Each row is a point on a landscape with many valleys, with its height.
From any point a ball rolls to the lowest of the 2 points nearest to it. It stops when none of these is lower. Distance is the straight distance between rows; heights are no part of it.
vor: [142  94 113 129 101 121  98 110 151 153 180 209 106 108 117 169  90 128
 165 120  86 121 132 158 119 169  90 146 136 143 200 100 104 160 116 100
  80  97 114 112 136 139 161 131 132 122 153 166 103 162 125 197 100  94
 120 104 138 135  41]  h=6.11
dif: [120 108 139 116  98 116 158 162 131 135 116  87 144 136 162  89 150 136
 100 126 134 144 112  94 144 103 115 142 140 139  84 180 120 129 141 139
 149 169 109 143  93 112 113 119 119 128  82 102 161  83 127 192 151  86
 152 146 122 135 147]  h=3.19
lizi: [ 54 142 129 134 121 156 118 100  92 152 148 146 103 112 122 164 176 140
  94 162  98 107  71 150  96  94 142  96  91 155 121 152 168 128  86 106
 144  63  84  63 129 184 117 141 123 174 160  30  99 128 102 135  59 112
  98 119 110 111 176]  h=7.89
tobim: [146 126 152 170 115  42 119 115 190 127 155 177  87 128 173 137 135 124
 131 124  73 103 167  96 110 174  93 156 160 182 124 133 131 120 151 135
 183 112 121 100 146 119 179 143 131 140 108 144 131 157 138 207 122  78
 167 131 166 157 106]  h=5.27
Fezod: [128 145 127 116 166 156 134 119  86 119 190 144 144  94 112 103  97 150
  93 127 121 157 112 134  95 117 159 120  89  97 114 145 124 122  90 143
  99 152 124 161 155 140  93 127 113 139 170 143 125 134 169  45 103 208
 100 112 147 108 155]  h=3.30
rulat: [142 153 113 122 104 155 127 112 129  73 106 109 143 119 120  91 132 123
 122 129 145 177 125 120 133 164 121 152 153 127  95 142 111 126 126 114
 111 151 156 165  89 130 123 126 135  53  88 154 157  84 102 128 183 148
 100 166 124 140 151]  h=3.09
Subes: [165 139 162 164 156  86  99 117 158 100 117 115  45 122 116 121  97 134
 174 143 133 119 186 124 128 129 127 109 140 104 156  42 156 103 186 171
 176 131 174 133 156 118 154 162 134 133 135 176 115 158 130  64 109 143
 116 126 166 123 114]  h=3.52
luso: [133 101 135 107 123 183  83 139 111 118 149 140 148 136 123 157 137 133
  60 131 111 157  77 151 131  83 155 116  97  95 149 143 138 157 101 137
  51  97 119 102 165 113 100  93 110 133 149 125 149  93 119 108 103 143
 114 133 147 109 143]  h=8.64
sav: [139 105 172  95 149 113 158 111 119 150 162 133 143 110 158  55  83 153
 140 152 115 113 201 117 141 113 129 134 139 124 154 147 105 114 171 174
 104 190 115 197 137 105 143 125 118 112 186 182 133 170 137  94 123 163
 179  72 147  85 124]  h=3.68
luma: [ 98 150  96 108 163 152 171 118 101 179 168 120 158 108 118 159 150 133
 101  77 164 119  65 124  64 110 137 108  57 141  86 177 107 129  47 123
 134 152 121 125 117 149 110 129 132 165 146  66  97 126 137 122 121 144
  81 123  93 124 181]  h=8.20
ledet: [141 141 120 147 164 101 179 155 148 193  94 119 133 161 174 177 155 105
 133  59 134  66 151  96  95 114 103 116 103 175 106 107 114 129 143 145
 155 134 137  99 101  98 154 107 162 172 128 113 129 172 130 193 136  94
 157 136  71 141 155]  h=7.74
gel: [116 128 136 118 121 102 152 144 114 105 115 102 151 126 156  76 135 131
 103 155 118 130 150 112 140 104 151 137 150 134  92 165 154  97 156 148
 170 167 115 165 124 138 109 117 110 148 110 125 140 110 147 119 137 152
 177 123 139 125 162]  h=2.07
Tebe: [119 183 120 135 137 174 158 122 103 147 147 161  89 101 136 127 156 139
 130  99 151 118  99  90  65 121 134  92  73 161 106 122 109 121 125 129
 120 135 135 147  80 134 149 135 152 104 140 108 113  99 120 133 115 111
  83 151  95  99 134]  h=5.42
taz: [ 79 100 137 122 104 131 115 101 132 123 129 108 137 117 166 156 166 145
 103 159  88 116  96 145 138 105 127 125 134 163 117 136 150 137 128 114
 146  84  87  80 117 153 119 110 125 150 138  84 134 119 114 149  93 112
 133 122 112 123 168]  h=7.48
nubef: [ 85 108  97 110 130 115 177 146 133 163  96  88 174 140 172 171 158 111
 131  83 131  77 131 106 119  94 121 122 118 197  82 137 110 126 139 143
 160 135 136 124  72 142 140  97 145 177 113  90 109 108 130 191 134  79
 142 146  58 128 165]  h=7.96
kunon: [166 127 122 109 173 170 110 145 104 104 116  74 192 144  90 146 106 101
 106  76 178 144 123 151 158  87 159 127  94  79 145 121 113 139 103 144
  79 139 164 127 164 107  98  96 143 112 138 175 138 129 138  56 149 191
 127 140 119 132 149]  h=3.04
Nebap: [ 74 103 162 102 135 110 133 118 126 147  66  97 129 159 166 111 138 147
 137 177 120  68 169 140 176  60 152 125 149 141 159  94 165 102 194 151
 146 121  83 136 104 153 145 119 146 149 122  96 160 146 120 137 108 125
 184 113 111 107 129]  h=7.51
vazez: [ 85 137 143 145  96 152 111 143  85 121  77 152 119 198  91 140 157 132
 134 203 150 118  97 173 180 133 148 109 158  97 156 121 203 108 109  78
 122  81  82 106 116 137 124 156 142 128 100  59 186 129  79 124 158 160
 141 125 113 131 113]  h=8.27
ganu: [115 175 158 129 146 154 105 129 124 135 116 208  58 140 145 100 162 163
 131 160 122  74 180 105 106  89 148  76 119 127 188 101 158 101 184 164
 106 119  81 165 109 104 160 134 129 137 161 121 147 145 151 118  92 124
 152 122 158  90  86]  h=6.88
zope: [ 75 108 168 122 127  69 143  94 156 106 103  71  82 104 122  79 112 157
 171 173 124 115 174 112 150 116 138 126 164 139 121  67 141  95 201 144
 183 165 106 156 100 171 135 152 140 117 125 134 129 118 124 109 123 125
 135 107 129 132 138]  h=4.96
sufa: [100 101  72 122  97 110 116 111 145 155 118 147 151 118  95 172 100  92
 196 108 123 104 132 157 102 197 119 154 134 176 136  97 107 119 125  97
 149 105 164 130  97 188 163 121 131 152 116 134  40 126 122 169 121  79
 103 141  80 151  73]  h=6.87
bori: [111  98 123 116 110  63 193 165 141 147 152 104 130 124 166  85 136 137
 139 129 117 117 142  83 121 124 115 125 160 162  74 176  98 110 158 150
 187 182 102 160  86 133 133 137 113 148  96 104 112  88 147 229 132  45
 147 114 121 139 113]  h=4.03
feb: [114 162 106 105 105 171 115 138  86 107 137 159 170 154 111  97 157 101
  67 118 149 165  64 132 116 135 149 134 110 103  95 226 125 143  50  93
  58 126 115 111 168 103 115 103 120  87  89  96 162  79 112 130 151 152
 109 145 126 131 141]  h=3.82
mepu: [145 165 173 172 145 165 108 143 113 104 101 137  95 137 137 165 172 118
 104 168 124 140 129 152 119  87 139  90 113 128 138  73 165 129 157 149
 145  70 139  86 112 128 150 134 129 116 155  84 147 130  92 100 117 132
 128 164 146 106 136]  h=7.54
duze: [147  93 172 119 127  73 165 130 168 196 154 133  97 135 174  99  87 168
 171 141 110  80 172  93 156  90  91 137 140 126 167 107  98 137 156 141
 122 166  89 136 123  95 157 156 133 130 144 155 154 184 131 188 118 100
 166  78 139 128  79]  h=5.23
dukad: [171  58  87 107 157 124 125 177 113 168 124 116 147 122  92 146  30 110
 195  97 159 147 145 141 138 144 134 148 127  84 196  87 101 125 151 148
  96 139 185 131 150 129 117 116 108 137 156 214  75 122 138 109 136 105
 128 104 112 136  81]  h=6.90
modo: [178 106 120 137 125 103 142 121 165 125 143 137  98 106 155 126  99 110
 154  95 114 136 164  97 119 155  99 125 137 153 140  84 107 122 161 148
 120 146 171 141 119 112 162 138 128 122 137 199 118 124 125 164 141 101
 120 145 127 141  86]  h=5.00
Vol: [158  88 136 137 121  81 138 128 169 155 183 152  98 129 151 141  93 152
 145 112  91 126 139 113 125 129  74 146 137 115 166 119  79 174 101 113
 106 127  95 111 140  97 133 158 142 131 144 148 152 183 138 203 112 110
 138  92 134 146  95]  h=5.69
zaz: [119 165 134 129 144 133 164 148  97  99 123  30 180 153 124 112 160 111
  76 107 165 165 100 108 155  98 126  98 109 101  58 188 106 134  81 135
 129 180 125 120 110 101  78 117 151 125  93  88 176 106 119 125 166 156
 141 139 106 131 217]  h=5.21
vuk: [165  77 105 113 100 103 133  88 172  98 156  96 146 110 124 128  76 109
 155  96 102 177 165 128 151 181  86 157 176 140 130  91  71 151 140 115
 117 138 176 145 138 123 131 147 130 102 130 212 126 125 113 155 176 128
 117 126 129 155 109]  h=5.51
vobuv: [110 184 133 151  85 113 117 106 129 107 107 181 102 139 120  91 151 145
 139 173 142 112 128 142 137 184 121 150 165 144 129 153 159 113 118  75
 151 137  87 137  98 145 157 167 125  90  79  94 157 143 110 135 154 150
 152 124 122 147 103]  h=5.80
nad: [176 119 114 104 168 182 123 154 102 161 146 152 159 129 118 161  88 118
 106  64 178 136 101 123 109  83 137 124  55 102 163 117  99 141 109 161
  53 141 170 132 137  91 114  96 130 119 158 192 129 113 131 117 137 138
 117 143 124 125 120]  h=3.55
gug: [169  95 117 119 129 182 114 121 134 148 148 151 147 134 133 169 109 124
 127  81 136 148 106 127 135 114 104 131  99 131 177  94  77 176 117 116
  42 108 147 126 115  95 154 106 155  80 149 178 164 115 103 166 143 116
 110 141 105 127  94]  h=2.65
gobe: [146 128 122 160 123 121 106 131 129 125 152 148 138 133 144 186 174  97
  75 104  80 126  83 128  94 126 129 137  94 161  97 171 164 141  83 133
 138  71 145  78 169 136 132 106 110 182 121  83 100 103 135 164 115  87
 108 143 153 150 169]  h=8.71
Dati: [130 142 110 118 170 120 160 136 147 175  85 109 124 126 150 144 135 113
 163  92 160  66 172 103 109 120 127 112 113 174 121  78 122  97 174 163
 163 141 166 134 109 128 158 116 149 155 139 157 102 163 155 109 119 133
 137 131  86 121 139]  h=7.41
Kazif: [139 132 113 126 160 127 163 123 130 128 127  24 131 115  86 124 107 126
 178  99 197 159 110 111 141 124 102 105 107  82 115  89  73 166 125 135
 136 163 148 148  61 123 103 155 173  90 119 136 152 135 119 115 178 168
  74 130 103 142 170]  h=6.46
nifa: [126 126 144  91 148 150 159 119  87 124 128 135 199 134 145  60 100 145
 110 157 134 126 167 126 147 110 166 131 134 131 123 189 141 100 148 141
  99 180 100 216 115 125 116 101 117 128 170 160 149 135 152  93 147 189
 188 108 144  93 136]  h=3.06
nasav: [148  81 140 141 134  94 127 135 147 101 134  31 122 121 129 133 124 129
  91 124  97 175 100 127 163  80 127 120 137  89  85 133 127 145 120 160
 148 145 145 104 150 111  69 137 111 172 121 118 147 118 124 121 119 123
 119 134 149 152 187]  h=6.60
falob: [111 128 140  97 165 132 155 114 125 158 176 157 131  87 150  94 108 156
 122 128 111 112 163 116 114 116 142 114 112 139 139 138 115 115 138 155
 125 169 115 154 145 131 118 116 124 149 182 160 103 169 174  90  80 156
 136  89 130  99 137]  h=3.97
guvuk: [134 120 110 104 158 124 145 129 110 150 175 110 187 125  95 116 104 129
 106 109 135 135 110 138 128 136 136 145 112  81 112 207  98 161  37  77
 129 155  91  96 226 127  83 122 105 129 144 127 115 184 179  80 119 183
 141  70 119 143 147]  h=7.55
giz: [ 91 133  77  97  88 139 158  86 143 127 139 139 148  89 118 145 112 127
 161  88 134 128 127 118  92 203 107 140 141 193 104 123  65 118 129 104
 125 138 154 169  62 185 148 128 155 107 136 155  68 102 121 183 138  97
  82 150  74 126  92]  h=6.48
fab: [181 128 145 149 133  92 137 130 166 133 148 175 149 134 201 145 151 100
  73  97  75 113 157  96 120 140  96 148 132 184 112 162 111 144 130 142
 132 113 132 118 159  81 153  98 120 140 141 158 152 142 147 201 140  94
 178 123 153 152 151]  h=4.76
repa: [118 106 115 146 111 155 121 183 112 129 124 125  76 144 137 109 138 137
 115 161 124 154  77 123 113  65 151 107 114 101 116 147 154 134 130 160
  93 136 113 127  93 122 109 122 106 144 100  83 141  63 117 165  99  79
  93 158 127 110 125]  h=8.21
baf: [135 175 172 174 100  59 133 109 177 134 121 172  65 134 152 117 155 141
 148 150 116  90 154 113 153 165 106 151 144 141 113 131 164 121 146  91
 198 140  98 111 126 116 173 181 138  99  78 111 160 176 123 156 139 104
 179 120 149 159 111]  h=5.75
nas: [106 178 151 163 104 142  70 100 135  96 157 208  52 114  73 140 122 164
 156 149 135 106 123 168  95 173 128 118 130 116 173  77 174 128 132 106
 137  88 110 124 127 145 144 158 132 115 135 115  75 156 117  74  88 152
 101 116 169 112  60]  h=6.79
vud: [164 104 156 119 140 103 116 124 134  88 159  76 146 131 119  91 107 130
  86 137 117 169 125 126 170  97 133 130 141  70 115 164 113 157 105 134
 109 160 118 134 173  94  76 131 107 128 142 151 180 142 145 104 130 182
 166 116 162 137 163]  h=7.00
timi: [137 115  91 118 143 153 107 170  79  95  87 109 169 147  68 129 107 104
 125 129 161 158 111 157 123 101 187 140 123  81 125 145 158 122 102 140
  98 127 161 134 152 141  88 108 103 132  96 129 119  82 137  76 138 153
 105 146 123 137 127]  h=3.94
vod: [107  71 103  95 147  71 183 150 166 164 109  56 200 157 150 161 101 117
 149  84 119 102 154 117 135 116 108 147 137 152  89 131  93 141 135 138
 178 152 146 113 133 133 106 103 134 190 117 130 103 142 160 180 149  95
 150 116  83 148 161]  h=7.61
rog: [123 146 127 124 122 162  72 109 131 150 154 220  94 115 116 149 114 145
 153 150 122  92 133 174 140 158 127 141 128 126 191  96 148 137 144 112
  99  96 112 123 148 134 159 122 126 112 153 151 104 174 133 120  82 132
 133 117 150  99  58]  h=6.47
Pep: [159 104 100 113 178  94 176 173 124 182 134  97 128 110 113  91  57 129
 204 124 168 105 171 109 121 142 132 123 135  95 158 112 100 101 151 161
 144 177 150 146 144 117 116 126 105 145 159 182  83 163 174  97 126 138
 139  91 107 116 114]  h=6.50
pozen: [104 115 149 149 104  67 128  71 165  72 104  38 119 102 132 133 130 127
 133 136  95 174 141 125 157 145 113 146 159 142  77  78 134 116 152 116
 206 124 159 117 129 164 114 163 131 119 120 144 122 109 112  81 149 140
 116 136 124 154 198]  h=6.57
nuv: [121 152  88 143 117 130  90 177  97  85  51 159 147 164  58 117 120  98
 174 172 179 143 122 180 122 161 170 161 154  98 121 137 192  77 122 116
 125 116 177 158 127 150 111 121  98 127  57 112 103  85 122  92 150 126
 104 163 139 142  94]  h=4.68
pek: [130 125 175 150 171 116 129 112 134  87  91  48 160 162 130 134 148 121
  81 146 118 152 139 140 188  92 129 107 136  85 118  84 146 153 131 124
 136 105 122  97 154 104  92 143 155 126 144 100 181 177 109  79 143 190
 175 125 138 137 197]  h=7.42
govin: [132 118  99 129  93 144  95 139 126  91  93  89 121 138  77 107 115 123
 150 147 151 179  81 145 157 139 122 154 163  78 124 123 119 138 103  87
  89 123 139 129 109 126 110 147 139  64  69 122 166  90  91 148 155 121
  69 151 121 155 120]  h=4.05
para: [141 192 146 170 125 147 107  94 127 107 144 169  85 102 142 153 178 116
 106 107 114 137 122  94  57 148 129 119  84 171 105 120 142 107 141 129
 162  97 161 112 120 133 160 137 138 120 153 121  89 109 117  90 117 128
 101 162 155 109 147]  h=5.94
toliz: [142 138  90 143 107 102 126 169 119 172 120 192 132 139 100 103 112 107
 167 157 144 106 118 155 130 183 146 169 154  86 150 181 138 111 100  78
 133 150 109 129 146 152 110 129  92 133  87 112  94 156 170 123 126  92
 165 104 116 155  92]  h=8.70
gigu: [162 145 130 118 147 194  91 108  93  87 198 184 128  96  97 122  90 147
  91 112 123 185  98 153  96 141 150 139  81  68 155 120 143 137  90 145
  54 127 136 156 192 123  97 120 104  96 162 180 128 109 133  53 121 195
  91 129 188 122 114]  h=2.63
Mer: [100 120 126 125 110 128 107  86 132  88 120  83 134 113 113 148 143 138
 114 146 101 157 100 159 145 141 122 138 135 138 108 126 135 144 103  90
 166  90 131 106 141 158 120 148 122 123 128 115 118 133 116  85 119 161
 102 130 118 147 174]  h=7.05
paref: [142  84 130 154 132 129 121 165 123 142 142 117 103 138 125 168 143 123
  95 117  87 143  66 132  98  60 129 111 104 111 118 135 160 157 104 158
 109  90 132  81 139 121 112 122 112 181 124  74 113  90 116 176  88  64
  97 143 137 132 143]  h=8.47
vore: [147 152 134 136  75 158 134 102 149 106 104 148 107 111 166 110 137 136
 136 122 136 152 123  94 133 152  98 140 145 168 121 118 104 126 173 117
 100 142 148 159  51 122 165 134 144  39 118 151 157  73  87 188 179  94
 118 166 117 122 102]  h=4.01
zunu: [145 137  90 128 139 130 143 168 120 194 122 158 115 131  73 110  82 149
 191 138 185  88 128 158 138 155 135 149 129  75 171 123 115 127 110  93
 117 159 107 135 115 138 123 157 128 111 101 140 114 175 149 114 119 138
 126  99  94 138  64]  h=8.90
vaf: [125  90 176 142 129  72 116 105 176 113 134  97  36 112 142  96 114 158
 159 164  95 120 194 102 145  99 113 106 167 114 159  60 138 115 205 176
 154 153 129 127 138 116 149 165 124 126 136 152 152 133 118 127 108  95
 134 104 162 126 114]  h=4.29
favin: [210 137 114 145 149 127 120 136 155 124 114 135 143 132 145 169 114  79
 137  70 143 129 169 105 123 180 109 152 106 163 150  77 108 143 147 142
 115 120 213 140 138  79 189 113 148 104 128 226 130 146 126 121 179 144
 128 162 128 141 121]  h=4.42
Pumi: [114 162 112 161  91 102 101 160 115 115  66 197 127 184  84  91 145 108
 165 184 165 116 129 179 153 186 142 159 175 105 121 157 206  81 120  79
 144 120 113 148 109 144 120 148  99 120  36  75 143 120 122 129 157 136
 152 140 134 151  75]  h=5.28
Ver: [109 104 146 100 137  66 156 104 162 155 103  97 135 126 137  88 102 149
 181 155 125  76 187 124 173 147 102 166 165 135 143 102 129 114 157 110
 193 174 102 135 128 157 152 155 130 112 112 137 114 201 147 120 133 143
 167  90 112 141 132]  h=5.59
bugaz: [129 108 173 126 122  50 184 133 156 168 169 124  79 104 183  72 132 162
 129 125 102  93 164  69 110 109 100 115 134 157 111 140  96 118 169 168
 178 179  82 145 104 112 150 156 135 137 137 127 143 127 157 199 123  70
 151  78 145 143 113]  h=4.67
Dun: [161 125 118 119 149 155  81 133 122 112 114 135 179 151 121 184 151  85
  65 105 126 130 113 166 150 130 163 152 110 128 130 154 140 161  91 113
  97  67 141  74 214  93 136  88 119 133 120 132 126 137 141 107 137 139
 133 131 135 135 134]  h=8.41
zovek: [ 80 154 154 100 147 114 140 127 135 162  92 149  85 127 153  80 156 158
 150 167 116  46 189 106 119  95 155  96 139 167 149 103 143  86 201 160
 165 134  89 166  90 148 151 133 138 147 126 105 135 140 151 127  84 104
 167 104 131 113 108]  h=7.18
Bebul: [ 77 132  94  98 142 144 146  97 118 162 142  92 185 115 101 145 139 139
 112 115 146 106 104 141 123 141 124 128 104 141 104 183  97 163  53  76
 138 140  82 110 141 168 107 140 134 142 144  94 120 177 146 110 124 179
 116  91  79 141 156]  h=7.87
gilu: [141 162 124 150 161 126 192 134 109 151 185 115 131 121 144 142 154 125
  80  64 134 146  76  76  55 101 113  92  64 144  51 172  98 129  68 154
 156 161 157 122  98 118 120 134 141 163 133  75 113 103 136 150 142 108
  87 140 111 140 213]  h=8.45
mog: [184 133 145 137 123 169  91 125 153 122  83 135 130 154 163 169 148 100
 113 116 141 140 146 132 164 133 110 132 119 140 168  86 115 164 166 125
  86  91 175 130 129  74 177 106 146  75 133 184 171 127  98 137 176 137
 138 164 141 116 113]  h=3.69
Dodif: [107  86  59 105 119  71 162 153 148 164  96  79 180 133 116 153  89  88
 199 100 136 119 136 131 108 171 121 154 157 147 103 127  87 117 113 107
 177 134 156 122 128 171 123 118 118 186 112 127  58 132 151 163 146  70
 119 118  79 165 114]  h=7.26
kedal: [104 100 148 130 106 120 114 142 129 132  79  96 111 160 123 127 119 147
 148 183 130 127 119 154 194  91 146 131 173  95 160 103 156 133 143 104
 114 115  76 118 113 138 122 144 126 131  92  84 183 137  94 136 128 132
 150 126 116 140 108]  h=7.91
suk: [149  82 155 127 138 140  82  99 154 129 125  99 165 151 148 197 152 105
  65 119  85 130 113 164 188 110 110 134 126 132 154 104 121 175 119 115
  92  48 116  63 195  85 126  97 136 135 166 126 163 173 117 122 108 132
 140 110 136 135 160]  h=8.14
Fovu: [ 76 178 138 146 108 195  90 134  92  76  73 170 132 154 137 164 200 102
 128 157 142 137 126 141 100 119 177  98 123 176 121 115 193  75 158 157
 140  56 140 133 102 155 163  91 129 163 141  75  97  62  93  72 125 129
 105 196 150  77 124]  h=8.91
resu: [176 123 167 146 119 128 143 135 147 116 143 103 157 138 194 125 158 122
  44  92  97 145 122  85 155  93  88 118 117 151  94 174  98 148 140 147
 113 164 125 124 111  58 131  96 124 120 122 142 185 100 113 200 159 102
 183 150 152 136 172]  h=4.12
suvis: [138  95 127 120 156  47 179 157 148 207 131 114 118 134 143  82  75 131
 202 140 125  81 173  99 132 149 120 130 161 105 147 139 117 101 144 129
 181 180 109 126 153 131 115 134 108 165 128 135  82 195 184 135 112  98
 177  70 122 132 109]  h=6.09
dolen: [146 103  89 127 104 147 106 146 130 125  86 116 117 133  91 148 100 111
 179 130 148 145 109 148 135 127 128 145 136 125 145  98 128 129 138 132
 110 112 170 139  96 137 132 123 124 111  89 145 114  90 108 143 143  93
  88 166 106 135  90]  h=4.89
panu: [ 79 179  99  93  95 159 164  82  95  99 161 149 158  68 120  98 153 154
  94 134 127 154 110 127  90 197 136 152 125 156  72 198 100 112  77  87
 119 151 113 178 111 184 102 129 128  92 127 121 112 101 147 112 143 165
  90 129 120 126 155]  h=1.95
vade: [187 132 143 163 163 146  95 160 122  94 110 123  80 141 115 123  88 131
 157 138 162 147 146 141 141 106 119 124 126  62 174  45 162 127 161 160
 117 120 170 150 144 100 141 141 128 104 139 175 150 147 118  73 129 185
 126 145 152 120 107]  h=2.62
nar: [ 54 156 149 118  97 195  66  80 107  75 121 189 128 111 151 160 181 134
 110 160 100 134 134 140 128 140 168 103 135 180 155 102 165  89 170 144
 117  59 105 138 117 154 152  93 139 157 189 105 105  81 100  68  94 139
 111 159 166  70 122]  h=9.06
Pegek: [138  81 128 121 116  75 134 104 164  89 137  40 145 103 143 107 108 120
 126 117 107 178 145 117 171 141 102 144 166 132  80 119  93 128 162 148
 179 164 172 136 131 119 109 143 112 139 107 168 135  99 121 138 164 116
 138 134 138 163 167]  h=6.07
Femot: [153 127 121 142 143 125 162 147 124 131 121  31 145 160 106 137 136 106
 129  78 169 170  95  99 148  97  94 106 107  86  91 137  79 160 104 130
 130 156 151 105 110  89  96 137 159 111  89 113 165 129 114 151 177 126
 115 141 100 149 174]  h=5.85
soguk: [126 220 142 156 111 154  84 101 139 102 155 230  75  89 131 138 164 124
 118 105 115  95 160 109  56 209 135 128 116 180 143 118 142  95 165 138
 151  97 153 137 139 130 166 125 140 140 142 156  57 123 134  75 116 117
 107 156 194  86  75]  h=6.32
finob: [143 115 177 146 155  94 138 101 162 125 134  73 143 140 154 149 157 126
  69 112  98 118 131 121 173 114  92 136 132 113 114 126 125 173 112  99
 152 104  99  60 188  85 107 142 142 137 132 110 176 200 119 132 118 151
 168  96 126 163 186]  h=7.80
Tase: [ 64 125  94 102 141 129 126 134  92 164 143 157 136 111 106 148 146 136
 123 150 115  87  83 158  91 106 167 134 107 138 111 185 161 117  70 112
 143 101  79  97 161 184  96 122 103 193 125  58  82 141 159 114  63 121
 118 108 105 116 145]  h=8.23
gigeb: [118 103  77  83 103 138 155  94 145 137 163  99 166  93  99 119  74 132
 167  99 135 156 135 136 133 199  90 152 162 145 129 127  45 153 107  92
 110 158 143 161  96 164 108 138 140  78 146 183 100 119 127 156 166 129
  89 118  94 138  94]  h=6.02
Febu: [102 157 159 169 133 161  91 114  95  92 106 173  79 148  95 151 145 154
 150 174 146 124 123 169 127 118 152  87 135 105 165  73 187 112 144 117
 147  73 109 123 110 140 146 146 138 121 152  80 123 141 107  67 106 176
 128 130 149 106  92]  h=7.16
pef: [122 118 100 107 166 138 170 133 134 167 123  58 139 112 119 141  86 141
 189  82 185 111 134 113 124 110 117 103  95 137 138  63  90 126 154 159
 136 148 170 150  62 137 131 130 160 134 150 169  99 132 140 103 139 145
  83 133  74 114 135]  h=7.01
Mef: [188 138 145 157 121 141  94 136 128  62 161 166  75 116 113 102 100 146
 123 143 116 182 138 141 121 138 123 137 144  76 149 108 152 142 126 155
  95 136 150 156 163 111 122 146 102  88 140 168 150 114 125  87 122 162
 105 142 194 113 105]  h=1.75
mitov: [109 171 121 130  97 207 125 110 116 137 117 204  93 116 150 143 171 134
 132 120 138 117 108  99  92 136 122 104 101 186 140 110 113 122 159 110
  86 110 135 140  50 130 171 112 161  71 132 117 127  78  81 180 129  76
 108 169 106  89  91]  h=4.80
diz: [111 171  94 102  78 140 142 129  88 123 146 181 165 114 116  65 152 129
  92 153 131 139  94 132 111 191 128 158 147 131  92 247 128 124  42  68
 113 145  87 139 147 150 111 134  98  90  88  89 131 102 135 155 145 143
 129 109 127 147 131]  h=2.99
lefe: [144 155 158 181 134 185 116 196  82 128 111 154  75 156 120 132 162 128
  96 169 119 151  94 135 104  53 145  72 103  93 145 108 191 131 134 169
  97  98 125 101 117 109 133 141 116 123 128  43 165  94  87 129 104 107
 114 166 152  96 115]  h=7.90
daber: [ 66 133 129 142  97 165 107 122  86  97  46 153 145 177 125 159 180 109
 124 199 148 120 112 166 160 128 163 106 163 155 140 115 209 100 139 108
 141  49 106 124  90 162 148 115 144 143 125  53 149  90  87 103 139 143
 137 165 117 101 134]  h=8.61
sinil: [129 113  88 121 144 103 117 153 111 169 140 149 153 130  93 145 112 104
 142 133 120 100 101 166 111 154 153 161 121 101 123 181 141 134  72 105
 157 109 121  84 188 159  99 131 100 171 119 106  76 165 177 110  99  98
 134  95 124 160 118]  h=8.49
Somep: [114 139 117  89 115 153 134 122 103  84 136  70 219 144 127  93 155 116
  58 122 140 159 100 124 164 118 149 132 140 125  68 225 111 127  74 107
  94 170 111 137 148 112  87  76 125 104 110 114 165  88 120 127 158 167
 152 125 125 129 166]  h=4.54
zato: [182 101 140 126 148  93 128 171 130 129 168  98 156 148  94 115 100 120
 107 106 128 156 109 121 149 112 129 144 132  57 120 203 107 166  65 119
 113 149 117  83 228  86  68 135 104 132 122 149 145 162 163 125 115 134
 152  87 154 142 131]  h=7.28
tigod: [119 197 144 121 117 163 104 112 132 138 158 235  36  84 126 105 163 162
 129 125 111  87 165  94  58 143 123  75 105 152 163 114 123 103 175 150
 105 119 115 155 129 123 144 135 135 135 160 156  98 118 149 111  87  94
 116 131 192  90  72]  h=6.61
dimu: [ 94  87 141 115 107 194  57 110 112  88 141 159 127 120 144 148 129 141
  93 163  85 171 106 167 149  92 156 113 126 121 172  99 159 133 147 155
  75  73 116 120 141 138 119  91 102 154 184 129 129  86 106  91  86 150
  90 151 160  76 121]  h=8.84

For each start below, name the point where the ball stops.
zunu: Mef
vod: gug
paref: gel
Fovu: rulat
Dati: panu
vor: gel
tigod: rulat

Call two points neighbours if one is among the 2 nearest of the other. Go from one point of each pair to the other, from neighbour to neighbour, staying as low as possible. Name the highest point that can't be avoided.
gel and Mef: falob
gel and kunon: vobuv
kunon and gug: nad
